Points, in no order, along strands that fork, close into loops and pass close to each other.
Two points are linked if the straight distance between their rows is under 81.8.
Z_402: [ 10   2  25  -8 -18  -3  26 -16  27   1   2 -10   2 -30   6 -34 -21  -8
  -2   5 -25 -10 -18  27   5 -16 -29   2  -5   2   2  46  -5  19   7  -3
 -19  -1  19  29 -23  24  -4  22 -25 -14  10  -5 -16  16   3  -3  -4   6
  13  -3]
Z_211: [-27   9 -24  30  -2 -32 -45 -23   7  17  10  16 -14  -4   5  -2  19   6
   9   7 -11  17   9  -6 -11   9  17 -35 -17  28  47 -39  17  16 -24   0
  13  -3   7 -24  32 -11  -7 -11   9  -3 -20   0  10 -24 -19  26 -35 -22
 -17  -3]
Z_930: [ -8 -22 -32   2   2  -3  -5  -6   1   5 -18 -14 -23  11 -44  24   2  10
 -32  17  -7 -12 -30  17   7 -23  -6  31 -24   8  19 -37 -10  11   5  27
  15 -14 -31 -20  34 -17  18  -9   8   7  12  -4  -5  -8 -22  23 -31  32
   7 -10]
Z_600: [ -4  -4   8 -30  19  -4 -27  20 -35  15  21  -7  -6  41  -3  45   2   9
  26 -20  12  -3  -9 -13  16   6   0  43  24  12  -8 -32 -23 -18 -20  -3
  -8   2  17 -10  -8  -6 -16 -21  13 -13  14  -8  -6  12  -4  -4  26  13
 -24 -11]
Z_505: [-13  23   6  11  16  -3 -26  25 -13   1  -1  17  16  11  17  12  -4  -9
  41 -15  11  23  32 -34  -5  19  13 -16  12   3  -5 -28  -7 -18 -21 -22
   3  12  -1 -20  -9  -2  -9 -25   0  -8   2  -2   0   8  12 -12  15 -30
 -13   1]
Z_898: [ 23   8   1 -22   2   8  31  -1 -19 -38  20   5   0  11   3   5  23  15
 -11  -2  20 -11  19   5  -6  23  12  20  15 -25 -36  18   1 -14  16  -1
  16  -1 -14   3  -4   4   8  10   5   4   0   7   8 -12  16   3  14  13
  17  -7]
Z_544: [ 18  -6  13 -43   1  -9   0 -12  -5 -20  26   5 -16  19 -19  19  -7  27
  -6   2  -5 -22   4  20  14  -6  -2  41   7  -1 -20  12 -21   4   6  -3
   8  -9 -25   9  11   5   9 -10   0  -8  20   6 -13  -7  19  13   0  35
  12 -26]
Z_827: [  1  12  14 -15  19 -13 -27  10 -14  17  17   5  -8   6   9   4  -5   3
  18 -16   9   2 -13  -5   9   5   3   3  15  12  20 -18 -10   5 -23  -4
  -4   5  31   2 -28  -1 -18  -1   1 -11   1  -5  -2  10 -10 -23  13 -10
 -12   2]
Z_728: [-21   4 -24  13  -9 -23 -20 -32  19  11   3  -2 -18 -12 -12  -5   6  11
 -19  16 -10  -2   6   2  -9  -6   9 -41 -19  26  30 -17  13  19  -6  15
  13  -6 -16 -16  48 -13   5   4  13   9  -1  -5   4 -33 -16  36 -46  -6
   4  -4]
Z_685: [-24 -49 -15  22  -3  -2 -13  11 -17  19 -33  -9  -6  13 -28  31  12   6
  -3   8 -13   5 -37   5  17 -26 -18  37 -18  19  20 -50  -7   0  -6  18
  -4  -6   3 -15  22  -9   3 -24  -3   4  -1  -7  -3   6 -24   7 -17  21
 -22  -7]
Z_449: [ 19   1  -2 -13  -8   5  33  -9   8 -18  -1  -4  -1  -8  -5 -14  11   6
 -22  11   0 -23 -11  18   1   0   2  11   0 -17 -10  34   8   7  26  10
   3  -7   2  13  -7   6   9  23  -5   1  -9   0   3 -14   3   1   0  18
  23  -6]
Z_134: [ -6 -33   4  -3   4   5   3  20 -11  10 -14 -14  -6  13 -28  26   1  -3
  -5  -3  -5  -9 -48  24  14 -25 -11  40  -1   0  12 -14  -8  11  -2  19
   0  -3  13  -2 -11   5  -7  -6  -3   4  -6   0  -3   5 -21   0   3  27
  -2  -1]
Z_927: [  2   2  28   2  -6  -7 -23 -16  11   8   1  11  15  -8  20  -4 -38   2
  18   0 -11   5  26 -14  10  -6 -15  -9  -8  17 -14  21 -11   2 -13 -31
 -17   4 -12   7   2  17   1 -15  -5  -7  27   0 -13  13  23  -7   0 -17
   1  -8]
Z_729: [  0 -10  -7 -15   2  -9 -11 -10  12   7   1 -13 -32   3 -41  12  -5  20
 -24  11 -11 -17 -29  27   6 -18  -2  14 -13  13  21 -13  -9  26  -2  21
   7 -14 -23 -12  15 -11  10  -2  -1   3  14  -5  -4  -9 -16  19 -22  28
  11 -15]
Z_425: [  5  -2  15  19 -26   5  22 -24  32   3 -14  -9  18 -41  17 -36 -28 -19
 -11  14 -24  -4  -8  21   0 -15 -32 -20 -20   2  -9  51   0  15  11  -3
 -24   1   8  22 -10  17   4  22 -27  -4   4   1  -7  17   9  -9  -9 -10
   7   3]
Z_964: [  4 -24  14 -28   8  24  24  27 -24 -16   7  -6   5  33  -1  14  -1  -9
   7 -13   5 -11 -22   8   9  -7 -11  58   8  -9 -34  25 -16 -24  11  -8
 -10  -6  15  15 -25  25 -15  -9   1   0   6   1   5  16   1   7  26  21
   6  -1]
Z_991: [ -1  36 -11  10  15 -13  -6   7  -3 -10  17  18   1  -5  20 -12  12  -6
  15  -7  15   2  23  -6 -19  33  27 -42  20 -17  10  -9  10   1 -17  -1
  15  13   5  -8 -11 -16  -2  17  -1  -7 -25   6  20 -22  -1  -7   9 -32
  -5  10]
Z_385: [-15  13  -3  30   6 -16 -40   2  -2   8  -2  26   9   0  16   9   1  -4
  35  -5  -1  20  29 -31  -7  12  15 -23  -1  14  14 -33  -1  -3 -27 -21
   9   9  -3 -22  10  -2  -3 -25   4  -9  -6   1   5  -5   6  -1  -1 -29
 -17  -3]
Z_975: [-11   1 -32   4  -9   6  25 -20  28  -2 -31 -20 -10 -23 -21  -8   8  -5
 -54  27  -9 -20 -20  16  -3 -23 -13 -11 -20 -13  15   5  14   8  36  21
  11  -9 -22  -7  25 -10  25  23   6  23  -7  -7  -1 -21 -14  18 -28  19
  20   0]
Z_739: [ 13   7 -21  23 -15  17  28  -6  12 -16  -8  -3  15 -16  11  -8  28  -7
 -27  19   0  -3  37 -19 -19  12  19 -29   0 -28 -12  13  35  -6  31   2
  21   1 -32  -5  24 -14  27  15  11  18 -17   7  15 -16  15   5  -7  -9
   5  12]
Z_867: [-11  23  -6  35  -3 -14 -16  -8  27   3  -3  20  15 -19  23 -22   0 -21
  12   4   0  13  23 -18 -20  18  22 -62  -5   3  13   2  23   5 -19 -13
   3   1   0  -4   1 -14   3   8  -6  -2 -22   4  20 -15   6  -2 -11 -40
  -6  17]
Z_851: [ -1  33  -4 -17  27 -21 -28  12 -22  -1  31  10 -12  11  16   7   2   8
  20 -21  21  -2   1   0  -6  29  17  -8  27  -4  20 -27  -8  -2 -27   0
   6  19  20  -7 -22  -7 -16  12   4 -14 -13   3   7  -7 -10 -17  22 -19
 -11  -1]
Z_346: [ 14  14 -16  20 -17   2  21 -18  17 -15   2   3   3 -18  12   1  23  -2
 -23  20  -3  -2  52 -17 -22  12  18 -32  -2 -21 -12  12  26  -7  21  -8
  30  -4 -48 -11  45  -8  26   7  17  13  -6  13   2 -28  19  20  -9 -11
  10   0]
Z_646: [ -1   2  27 -14   0   0 -17  22  -2  26  -5  -2  10  -4  16 -11 -27 -19
  29 -18  10  21 -15 -20  18 -17 -23  18  -1  20  -5   8  -6  -6  -7 -19
 -34  -8  23  18 -36  12 -32 -16 -11  -7  23 -10 -23  42   0 -30  20 -16
  -3   8]
Z_971: [-12  19  16  22 -12 -17 -20 -29  33  24  -7   2   5 -36  16 -30 -21 -12
   9   4 -10  15  -5  -4  -2  -1  -8 -55 -15  25  22  20  12  18 -24 -15
 -15   2  20  15 -12   5  -7   3 -13  -5   1   3  -1   8  -1 -10 -20 -28
  -4  15]
Z_522: [ -2 -12   3  18  -3   0   3   0   5  15 -17  -2   2 -10  -3 -12  -2  -8
  -8  -2   0  -2 -23  10   3  -9   1 -13   1   5  19  -5   4  14  -4  13
  -1   4  22   8 -10  -5  -3   6  -8   1 -17  -2   5   0 -15 -11  -6  -1
  -4  12]
Z_65: [ -6  -2  12 -16  12  -6 -36  13 -27  23   6   0   3  33   4  41  -6   6
  36 -14   3   6   8 -28  20   2  -3  32  18  19  -5 -35 -16 -17 -24 -12
 -11  -1   7 -16  -2  -4 -11 -35  11 -12  26 -13 -12  17   3  -7  24   2
 -27 -18]
Z_88: [ -7 -23  13  22 -19  14   0  -4  11  17 -29  -8  24 -30  16 -17 -42 -28
   3   0 -16  13 -12   5  14 -28 -40  -1 -26  16  -5  27  -8   2   0 -14
 -35   5   9  15 -12  22  -4  -3 -24   1  11   3 -15  38   6 -17   0 -18
   4   6]
Z_282: [-10 -13  11  -1   7  -9 -42   2 -14  29  -4   5  -4  13   1  24  -7   6
  22  -3  -7  10  -4 -20  22 -10  -8  18   3  31  14 -28 -11   1 -28  -9
 -10  -1  14  -8   0   3  -7 -28   4 -10  18 -11  -7  15   0  -9   5   1
 -24 -10]
Z_95: [  1  37 -16  -5  21 -19 -12  10 -19 -10  29  12 -10   7  14  -1  14   7
  12 -15  24  -4  11   3 -18  37  28 -24  27 -17  16 -20   3   1 -19   3
  14  21   8 -11 -13 -15 -10  21   6  -8 -23   9  16 -24  -9  -7  19 -24
  -4   4]
Z_283: [  2 -16   3 -11   3  -6  -6   2   3  11  -1 -10 -22   2 -30  13  -4  14
 -12   1  -8 -13 -34  26  12 -20  -4  21  -2  13  20 -10 -11  21  -6  19
   2  -6  -1  -3   1  -4   1  -2  -3  -2   3   0  -2   0 -14   6  -9  23
   3 -10]
Z_718: [ 10  13  17 -34  22   5  19  15 -23 -24  27   7   4  17  19 -11   4   6
  14 -18  19  -5   0   3  -7  21   0  22  20 -13 -36  15 -10 -22  -4  -7
  -4   7  21  15 -36  14 -16  13   0  -6   2  -4   7   8   9 -12  25 -10
  12   6]
Z_397: [ 17  36  -6 -31  13 -23   1  -8 -15 -27  40  15 -16  12   6   7  16  28
   4  -7  18 -11  26  15 -14  33  19  -4  28 -26 -11  -4  -5  -2   0  -3
  26   8 -21  -8   6  -9   7  18  10  -7   3  14  -1 -34   8  11  17   1
  12 -18]
Z_566: [  4 -28  19 -21  -1  21  12  14 -18  -9   0  -5   9  28  -1  20 -15  -8
   6  -7  -6 -12  -3   4  18 -16 -18  54   5   3 -32  22 -19 -17  10 -13
 -16  -6  -5  13  -3  19  -5 -20  -5  -8  12  -1  -7  20  11   7  17  23
   3 -14]
Z_529: [ 21  15 -18  12  -4   5  23   1  -4 -25   4   9   0  -1   5  18  33   5
  -8   6   5   9  56 -15 -22  24  22 -15   9 -34 -15  -6  13 -14  20  -4
  45   1 -55 -22  35 -10  14  -3  25  13  -3  19  -3 -26  22  17   3  -6
   8   3]
Z_352: [ -7  22  23  -1   9 -12 -33  11  -7   2   2  23  15  11  19  18 -19   2
  45 -15   0  19  41 -30   0  10   4  -7  13   9 -22 -14 -16 -16 -20 -36
   4   8 -20 -14  -3  10  -3 -27   2 -12  23  -1 -16   7  21  -1  19 -25
 -11 -15]
Z_553: [ 11  12   0 -10 -17   3  48  -9  20 -18  -6 -16   2 -23  -6 -30  19   2
 -26  17 -11 -22 -31  29  -9  -2  -9   2  -4 -29  -1  48  23  10  34  19
   0 -10  15  19 -28  12   5  41  -5   2 -18   0   1 -14  -8  -1   4  21
  25   0]
Z_172: [  2  14  11 -13 -10 -12  17 -24  33   7   2 -14 -24 -28 -20 -29  -5  10
 -17   9 -21 -13 -22  26  -6 -10 -11 -29  -3   6  25  34   2  30   4  22
  -3  -8   9  17  -8   1   5  27 -11  -3  -4  -8  -8 -13 -15  12 -15  10
  10  -9]
Z_874: [ -9  22 -12  11 -10  -8  11 -24  32  11  -8  -9 -12 -30  -1 -31   8  -5
 -27  17  -8  -5 -12   9 -19  -2   5 -62  -2  -3  26  21  30  16  13  25
   4  -8  14  10   4 -19   8  37   2   5 -26  -7   9 -28 -16   8 -16  -2
   1  10]
Z_302: [  0  20 -28 -19   2   4  18 -25  27  -4  -1 -15 -32 -11 -28  -8   9   8
 -48  26  -4 -21 -10  13  -5  -7   5 -11 -15 -18  19   6  17   9  33  20
  16 -17 -23 -14  28 -18  29  27  15  13   4  -3  -4 -29 -18  23 -24  29
  29 -11]
Z_772: [ 11  14 -18 -31  12  -8  -5 -11   8  -2  19 -10 -39  11 -39   5   3  21
 -27   7   9 -20 -20  28   1   1  15  10  -4  -6  22 -12  -4  21   8  22
  16 -12 -15 -14  13 -22  10  15  11   1   6   2   0 -20 -18  14 -11  33
  18 -14]
Z_560: [ 12   4 -24   6  -4   0  10  -9   1  -8   1   1  -8   0  -9   7  13   6
 -26  15   8 -13  15  -4  -6  -1  19  -7  -1 -14   6  -5  10   3  20  12
  22  -2 -26  -9  34 -16  16   5  17  11  -5   9   6 -21   0  14 -14   9
  15  -3]
Z_737: [ 12   0  34 -42  -6 -10  12  -1  17   7  24  -9 -15 -11  -9 -17 -18   6
  11 -14 -20  -9 -30  31  11 -25 -27  32   6   8  11  23 -12  22  -5  -4
 -12  -4  21  31 -38  27 -15  11 -12 -19  19 -11 -23  28  -8   3   6  16
  10  -4]
Z_430: [  9  -5  -3 -27  17  30  32  27 -40 -32  13  -4   1  34  -2  16  22   5
   3 -20  26   0   0   1  -8  21   8  40  16 -23 -51   9 -13 -42   5   1
   2   6   6   2 -22  14 -10  -7   7  13  -3   3  19   5   5   7  28  14
   2   2]
Z_10: [ -6 -13 -20  21  -1  -2   3   4   1  11 -17  -6  -2  -3 -15  -8  16  -1
 -18   2   8  -5 -29  11  -6  -5  12 -10   0  -7  27 -25   9  12   7  26
   9   2  19  -3   2 -17  -2   9   4  12 -28  -2   9 -11 -26  -5 -10   9
  -2  14]
Z_403: [ -5 -10 -39  22 -15   8  19 -17  17  -1 -27 -10   0 -14  -8  -3  12  -5
 -44  24  -5 -12   4  -7  -7 -17   2 -16 -13  -9   7  -6  17  -1  32  14
  15  -2 -30  -6  43 -15  26  10  13  24  -8   1   6 -18  -5  19 -30   6
  15   5]
Z_557: [ -4  13  31  -7  -2 -12 -33  -3   3   5   3  18  19   3  24   4 -38   5
  37 -10  -4  16  37 -28  10  -2 -11  -3  -1  16 -26   8 -15 -10 -15 -42
 -16   0 -20  -2  -5  19  -4 -29  -1  -7  36  -3 -25  18  27  -8  16 -22
  -1 -13]
Z_798: [ -8  12  24   5  -8 -13 -11 -17  25  31  -3  -4  -8 -33   1 -28 -19  -8
   7  -8 -12  13 -24   5  11 -17 -17 -26  -5  25  30   8   0  25 -23  -6
 -15   2  31  22 -29   9  -8   1 -16  -9   7  -3 -15  23 -12 -16  -7 -18
  -5  11]
Z_208: [  2  -1 -10  35 -13  16  23   3  14  -5 -20  -1  27 -20  16 -28   4 -20
 -15   9   0   1   9  -9 -16   7  14 -38  -5 -18  -9  21  27   2  16   8
  -1   5   3   6  -9 -13  13  19 -11  10 -23  -1  20  -3   6 -14  -3 -14
  -3  25]
Z_466: [ -1  28 -18  27  -2  -3   7   4  16 -12   4  17  16 -14  19 -15  20 -17
   7   3   5  12  40 -18 -29  25  30 -54   8 -21   2   1  30  -1  -1  -3
  19   6 -15 -12   4 -19  11  15   4   1 -28   6  23 -25  11   3   1 -37
  -6  18]
Z_424: [-16  -7  -4  36   4  -4 -31   8  -6  14 -16  18  13   0  13   1   0  -9
  22  -1  -1  20  11 -31   3   5   7 -19  -7  21  20 -32   4  -6 -21 -13
  -5   5  17  -9   4  -6  -5 -26  -3  -3  -6  -4   7  10  -1 -16  -8 -21
 -19   8]
Z_808: [  8   3  27 -28  -9 -14  10 -17  26   8  15 -11 -24 -22 -18 -21 -17  12
  -3  -1 -29 -13 -25  33   4 -19 -22   0   1  12  20  28 -11  34  -6   7
 -10  -4  11  23 -21  16  -2  14 -16 -12  13  -8 -18   9  -9   7  -7  14
   9 -11]
Z_147: [-19   8  -1  45   1   4 -17  13  16  -3 -18  18  36 -10  16  -2 -10 -20
  35   3  -2  36  47 -34 -13  15  10 -42 -12   7 -11  -8  10 -13 -15 -30
  -3  10 -17 -16  10   0   4 -24 -10   0  -6   6   9   9  27  -4  -6 -41
  -9  15]
Z_484: [  5 -10   9  29  -7  28  13  10  -2 -17 -15   4  32   3  13   6 -13 -13
  14   7  -4  22  57 -20  -3   7  -1 -16  -4  -8 -37  17  -2 -18   5 -21
  -3   7 -34 -13  23  10   9 -24  -9   2  10   3  -4  11  38  -3   4 -14
  -8   3]
Z_479: [-20  -8 -29  34   2 -28 -37 -11  -9  16   3  11 -15   9  -8   7  25  14
   4  10  -9  13   4  -9  -5   1  17 -12 -16  23  42 -53   7   8 -17   8
  12  -3   5 -23  37 -18  -3 -18  11   0 -15   1   9 -16 -22  16 -30  -8
 -18  -3]
Z_886: [ 22  -1   5 -36   2   3  21  -7 -17 -37  24   9  -9  21  -7  16  14  22
  -9   1  15 -19  11  14   2  12   3  41  11 -19 -36  15 -13 -11  16  -4
  15  -6 -19   6   9   6   9  -4   6  -3  11   8  -6 -12  23  11  11  32
  19 -18]
Z_656: [-16 -26  11  25  -4  18 -13  20  -5  19 -34   0  21   0  11  -4 -22 -23
  18  -6  -1  17  -7 -24  13 -14 -15   3 -11  16  -2  -8   0 -14  -7 -12
 -28   1  16   2 -10   5 -11 -23 -14   2   5  -5  -4  31   0 -24   5 -14
 -12  10]
Z_270: [  0 -16  23   2 -12   0 -25 -17   6  15  -9   4  12  -7  10   3 -40  -1
  10   1 -17   5  10 -13  20 -16 -24   6 -14  29  -9  17 -16   3 -15 -21
 -23   6 -10   6  10  20   1 -19  -7  -8  28  -2 -14  19  19  -3  -5  -8
  -6 -11]
Z_454: [  3 -13   9  15  -8   0   2 -11  10  13 -15   0   3 -14  -1 -11 -14  -5
 -10   3 -11  -7 -10   6   8 -15  -7 -10  -5  13   6  12  -3  14  -2   4
  -7   4   7  10   2   6   1   4 -11  -3  -2  -2   2   1  -3  -3 -13  -3
  -1   3]
Z_359: [ 13   5 -10   5   0  -4   5  -3  -5  -8   6   8  -2   5  -1   3  10   7
 -11   5  10  -9  16  -3  -6   5  19  -9  10  -9   0  -1   4   7   7   7
  14   2 -13  -4  16 -12   9   5  10   2  -8   7  13 -21   2   4  -3   2
   7  -4]
Z_883: [ 14  28 -23 -40  20 -17 -10 -12  -3 -12  40  -4 -37  20 -32  10   9  31
 -19   0  19 -16  -6  27   0  19  22  12   9 -14  16 -19  -9  17   6  16
  17  -7 -20 -17  14 -25   7  21  19  -5   8  12   3 -28 -14  15   1  32
  15 -16]
Z_667: [ -2   2   4  31 -26   4  12 -29  36   8 -22  -8  19 -41  18 -34 -21 -19
 -14  18 -21  -1  -1   9  -8  -8 -18 -46 -22   6  -2  42  11  12   3  -1
 -18   0   5  18  -2   4   7  22 -20   2  -7   2   2   3   6  -6 -17 -17
  -3  11]
Z_769: [ -8  -6 -39  22   7 -16 -20   3 -12   6   4   3 -15  16 -19   8  27  12
  -9   6   9   4  -6  -4  -6   5  24  -1  -5   3  38 -57   4   7   0  23
  16   0   6 -21  32 -29  -2  -8  16   4 -19   9   9 -15 -25   7 -14   7
  -9   3]
Z_628: [ 13  -7  22 -48   5  -3  24   4   1 -20  32  -2  -8   7  -3 -10  -2   9
   6 -10  -8 -19 -28  32   7  -9 -18  49  10  -3 -14  29 -13   3   6  -4
  -3  -6  23  31 -36  28 -18  15  -5 -15  12  -5  -9  15   2   4  14  23
  18  -4]
Z_997: [-12 -24   5  20   5   8  -3  21 -11  18 -21  -3   7   1  -3  -2   5 -15
   4 -13   5   7 -39   2   4  -9   1   7   2   1  21 -26   0   1  -6  13
  -6   4  38   3 -24   0 -11  -5  -5   4 -22  -2   3  14 -24 -23   6   3
 -16  19]
Z_534: [ 23   3  -8 -16 -10  12  36 -10   1 -28   3  -5  -1  -4  -7  -2  22   9
 -30  15   8 -21   2  10   0   7   8  21  -1 -25 -22  30  12  -2  35   4
   8  -8 -15   9   5   5  17  17   2   5  -3   3   2 -16   9   5   0  23
  27 -10]
Z_931: [  8 -16  21 -28  -1  -8 -15 -11  -3   3  10   4 -11  15 -15  23 -20  21
   3  -1 -18 -14   1   7  21 -17 -11  34   4  17  -9   6 -22  10  -8  -6
  -3  -2 -15   6  11  11   5 -19   1 -11  25  -2 -12   7  16  10  -1  22
  -2 -22]
Z_652: [ -5  -5  19 -30  16   5 -15  30 -22  24  10 -15  -5  21   6  18   1 -11
  23 -25  13  11 -45  -4  16 -10  -8  41  11  10   7 -19 -14 -12 -15   3
 -18  -5  43   7 -43   9 -31  -5   1  -6   2  -9  -9  28 -22 -24  28   3
 -20   6]
Z_902: [ 12  32 -16  -8   7 -21  -1  -9  -3 -14  27  17 -12   3   4   4  18  12
   3  -2  15  -8  32   2 -18  26  26 -26  19 -23   5  -7   5   5   3   0
  28   4 -23 -16  17 -14  10  18  16  -4  -9  14   6 -38   3  15  10 -12
   7 -11]
Z_230: [  3  13  29 -18   4 -18 -24  -6   9  30  12   1 -11 -14   5 -11 -19   2
  18 -14  -5  12 -18  -1  16 -13 -13   1   5  25  23   0  -7  20 -22 -11
 -12  -1  27  18 -34  10 -17  -5  -6 -12  19  -9 -19  25  -5 -20   4 -10
  -9   3]
Z_423: [ -9   3   0  39   4  20   4  21   4 -12 -18  13  37   1  10   6  -6 -19
  30   1  -1  40  65 -27 -11  16  12 -34  -4  -8 -27  -1   3 -19  -4 -23
   5  12 -31 -21  17   4   4 -26  -8   3   2   5   2   8  36  -2   0 -29
 -14  14]
Z_796: [ -2  -9 -36  17   4  -1   1   9 -11   2  -5   0  -7  10 -17   2  23   6
 -17   2  18  -3 -14  -2  -9   5  25  -1   2 -11  26 -40   9   6  13  28
  16   4   9 -13  17 -26   1   5  20  11 -26   7  14 -15 -24   0  -5  11
  -1  12]
Z_797: [  0  -9 -26  33 -20  23  32   0  14  -8 -29  -9  25 -20  11 -20  20 -15
 -34  15   0  -5  10 -11 -20   2  13 -29  -6 -29  -8  14  33  -1  38  14
  10   6 -14   3   4 -14  24  22   3  24 -26  -2  21  -7   5  -4  -8  -6
   2  21]
Z_532: [ 13  14  19 -36  10   4  32  -2  -9 -37  33   7   5   4  20 -26   8   8
  10  -9   8 -11   1  10  -8  23  -6  25  17 -13 -40  29  -5 -17   6  -9
  -6  -2  23  25 -39  21 -13  25  -8 -10   5  -5   6   8  18 -12  23  -7
  22   5]
Z_807: [-17  16   6  36 -12 -15 -22 -23  36  15 -15   8  18 -33  24 -29 -19 -20
   9   8  -7  16   8 -11 -13   9   0 -67 -20  19  14  16  21  11 -23 -19
 -13   1  12   9  -3  -4  -4   4 -13  -2 -10   6  10   1   7  -7 -23 -37
  -6  20]
Z_558: [ 12  -7  -7 -11   8  39  43  28 -36 -34   0  -3  10  25   0  12  32   3
  -4 -15  26   7  17  -8 -14  27  16  27  12 -35 -47   8   1 -35  16   7
   9  10  -8  -4 -13  10  -2  -6  11  19  -7   4  23   4  14   5  18  11
  -1  10]
Z_954: [ -2   9 -11  24 -11  -2  11 -13  23   9 -12  -1   4 -22   9 -26   7 -11
 -21  12  -2  -8  -3   1 -14   3  11 -50  -1  -7  15  14  25  12  10  17
   7  -2  11   8   2 -17   6  26  -2   8 -26  -3  16 -21 -12  -2 -14  -8
   0  16]
Z_294: [-17 -47  -8  10   2  11  -7  30 -24  12 -24 -14   0  27 -26  37  14  -5
   4  -1   3  -1 -43   6  13 -18  -5  47  -5   1  10 -43  -8  -8   0  21
  -6  -3  19 -11   5  -7  -4 -19   3   5 -11   0   1   7 -25   1   5  28
 -18   0]
Z_331: [ 18  29 -16 -44  17 -21  -3 -11 -17 -25  45   6 -26  23 -15  15  14  33
  -8  -7  27 -15  10  23  -6  28  19  14  20 -23  -4 -11  -9   1   5   6
  23   3 -21  -9  10 -13   5  16  18  -5   7  19  -1 -31   0  12  15  20
  14 -19]
Z_993: [  7 -16  31 -23  -1  17   7   3  -9 -13   7   2  15  19  15   1 -26  -4
  15  -8  -6  -2  20  -6  15  -7 -23  39   4   5 -44  31 -21 -21   8 -28
 -21  -8  -9  16  -4  23  -5 -21 -10 -10  26  -7 -18  26  28  -3  21   7
   7 -13]
Z_160: [  7 -12  13 -38  11   4  24  23 -14 -16  23  -9 -11  19 -12   6   6   2
   1 -16   3 -15 -46  34   7 -12 -13  54   6 -11 -14  20 -14  -3   3   3
  -5  -4  28  20 -43  29 -19  12   3  -1   0   3   2  10 -13   5  21  27
  13   1]
Z_942: [ -3 -28  10  21 -17  12  -3 -14   8   9 -26  -4  18 -17   8  -2 -32 -12
  -8   8 -20  -1  -1   4  15 -22 -29   1 -21  22  -7  19 -14   7  -3  -8
 -22   6 -10   6  11  17   7  -7 -15   0  12  -1  -6  17   9  -1 -12  -5
  -3  -4]
Z_705: [ -3   0  23 -29  13  13  -2  37 -19  13   2  -9  12  20  14  -1 -13 -21
  29 -26  19  14 -26 -20  10  -6 -14  36   9   6 -19   4 -12 -25  -6 -11
 -30  -8  32  16 -45  14 -35 -11  -3  -3  14 -14  -9  36 -12 -24  28 -11
  -7  12]
Z_323: [ -7 -14  20  15  -7   8  -8   8   8  25 -24  -3  15 -19  12 -16 -30 -22
  11  -7  -6  14 -17  -5  15 -21 -25   2 -11  19   3  12  -3   0  -6 -12
 -28   2  21  16 -22  15 -14  -7 -17  -2  10  -1 -12  36   0 -24   3 -14
  -1  12]
Z_816: [-17 -36 -22  23  -4  -7 -13   1  -8  15 -27  -7 -11   7 -29  18   9  10
 -16  12  -9   1 -27   7  11 -22  -9  19 -19  18  23 -43  -7   9  -3  22
   5  -6  -8 -15  30 -13   7 -17   0   5  -1  -6   1  -2 -22  12 -27  16
 -10  -5]
Z_396: [  3 -26  14  21 -15  28   1  -4  -5  -7 -20  -2  27  -3  17   7 -36 -15
   6   7 -13  10  37 -12   9  -7 -19   2 -17   8 -37  27 -15 -17   3 -26
 -24   5 -27  -2  23  17  11 -25 -12   1  18   1 -12  25  33  -3   1 -10
  -2 -10]
Z_92: [ -7 -13   4 -23  19   9 -22  29 -35  19  11 -15  -6  37  -4  44  11   0
  25 -19  13   0 -33 -11  17   1   0  49  17   8   0 -37 -17 -19 -15   4
 -14  -2  34  -8 -17  -3 -19 -15   6  -5   1  -7   0  17 -16 -10  25  16
 -27  -2]
Z_538: [-20 -16   1  30   4   2 -28  18 -10  26 -23   6   8   0  10  -7   8 -15
  18  -6   4  24 -24 -19   9  -4  -1 -10  -7  15  30 -41   5  -6 -20  -2
 -12   0  42  -1 -17  -9 -12 -19 -12   4 -14  -6   0  22 -17 -33  -1 -14
 -25  16]
Z_918: [ 11 -18  26  -7 -13  18   9  -9   1 -16   1   0  18   3  18  -5 -33  -5
   6   3 -16  -3  28  -1  12 -11 -24  27  -8   3 -41  41 -19 -13  12 -28
 -24  -6 -14  14   7  27   3 -14 -18  -9  23  -3 -20  27  35  -5  10   0
   9 -14]
Z_859: [ -5  24   1  -8 -11 -11  20 -28  40   5  -2 -17 -27 -35 -15 -34   1   6
 -27  16 -18 -10 -23  21 -14  -8 -10 -51  -5   2  26  37  17  25  15  29
   0 -13   7  12   1  -8  12  38  -3   2 -12 -11  -4 -24 -16  15 -18   9
  10  -4]
Z_443: [-20 -32   6  24  -4   8 -30  12 -15  31 -33  -1  11   8   6  13  -8 -11
  23   1  -8  20  -8 -30  22 -15 -19  15 -16  33   9 -31  -4 -13 -20 -14
 -26  -1  16  -7   7   1  -4 -34  -7  -4  16 -11 -10  27  -3 -15   1  -7
 -28  -4]
Z_142: [-10  13 -31  -4  -1  -9  -4 -28  23   5   3  -7 -31 -10 -23  -6   6   8
 -38  22  -5 -11   0   8  -8  -9  11 -29 -18   4  25 -11  14  13  13  19
  16 -13 -23 -17  44 -22  19  17  18  14   3  -2   1 -31 -18  31 -37  12
  19  -5]
Z_888: [ 10   4   2 -36  23   9   8  21 -37 -18  31  -1  -7  33  -2  20  10  14
   8 -23  26  -9 -12   8  -2  17   5  38  22 -12 -30  -3 -18 -22  -8   2
   4  13  17   4 -21   5 -16   3  11   1  -2   5  12   2   0  -3  25  13
  -1  -2]
Z_486: [ 15  -1 -21   9   1  30  36  24 -25 -25  -7  -1  12  11   0  11  32   0
  -9  -7  23   7  29 -16 -18  25  26   3  11 -36 -23  -3  14 -18  22  13
  21  14 -18  -9   5  -8   7  -2  18  20 -14   7  18  -5  12   2   7   3
   0  17]
Z_340: [ 17  20 -14   0   9  19  35  19 -24 -38   9   6   8   7   7  16  40  11
   1  -5  18  18  52  -8 -24  39  22  -5  19 -42 -30   0  14 -24  18   3
  38  14 -38 -17   7  -3   4   3  15  13  -6  13   8 -17  21   9  13  -9
   3  12]

A fork is a point with three links, a tip a point with one. Leave the first point through the second and follow the links. Name the first fork or tip that comes.
Z_685, Z_294 -> Z_729
Z_352, Z_557 -> Z_942
Z_359, Z_560 -> Z_728
Z_443, Z_282 -> Z_323
Z_270, Z_927 -> Z_522
Z_430, Z_888 -> Z_532
Z_340, Z_529 -> Z_808

A piece is two or more points that can be reached from each other along the links. Count, over all rows, the pieces, the separate loops (a circle has one, a figure eight two, a Y none), the forks (points with three links) and the tips (points with one).
pieces -> 5
loops -> 4
forks -> 5
tips -> 7

Name the points in between on the shortest way along the links from the first point to the second, in order.
Z_544, Z_449 -> Z_886, Z_898, Z_534
Z_134, Z_359 -> Z_283, Z_729, Z_772, Z_883, Z_331, Z_397, Z_902
Z_479, Z_505 -> Z_769, Z_796, Z_10, Z_522, Z_997, Z_538, Z_424, Z_385
Z_807, Z_827 -> Z_971, Z_798, Z_230
Z_628, Z_172 -> Z_737, Z_808
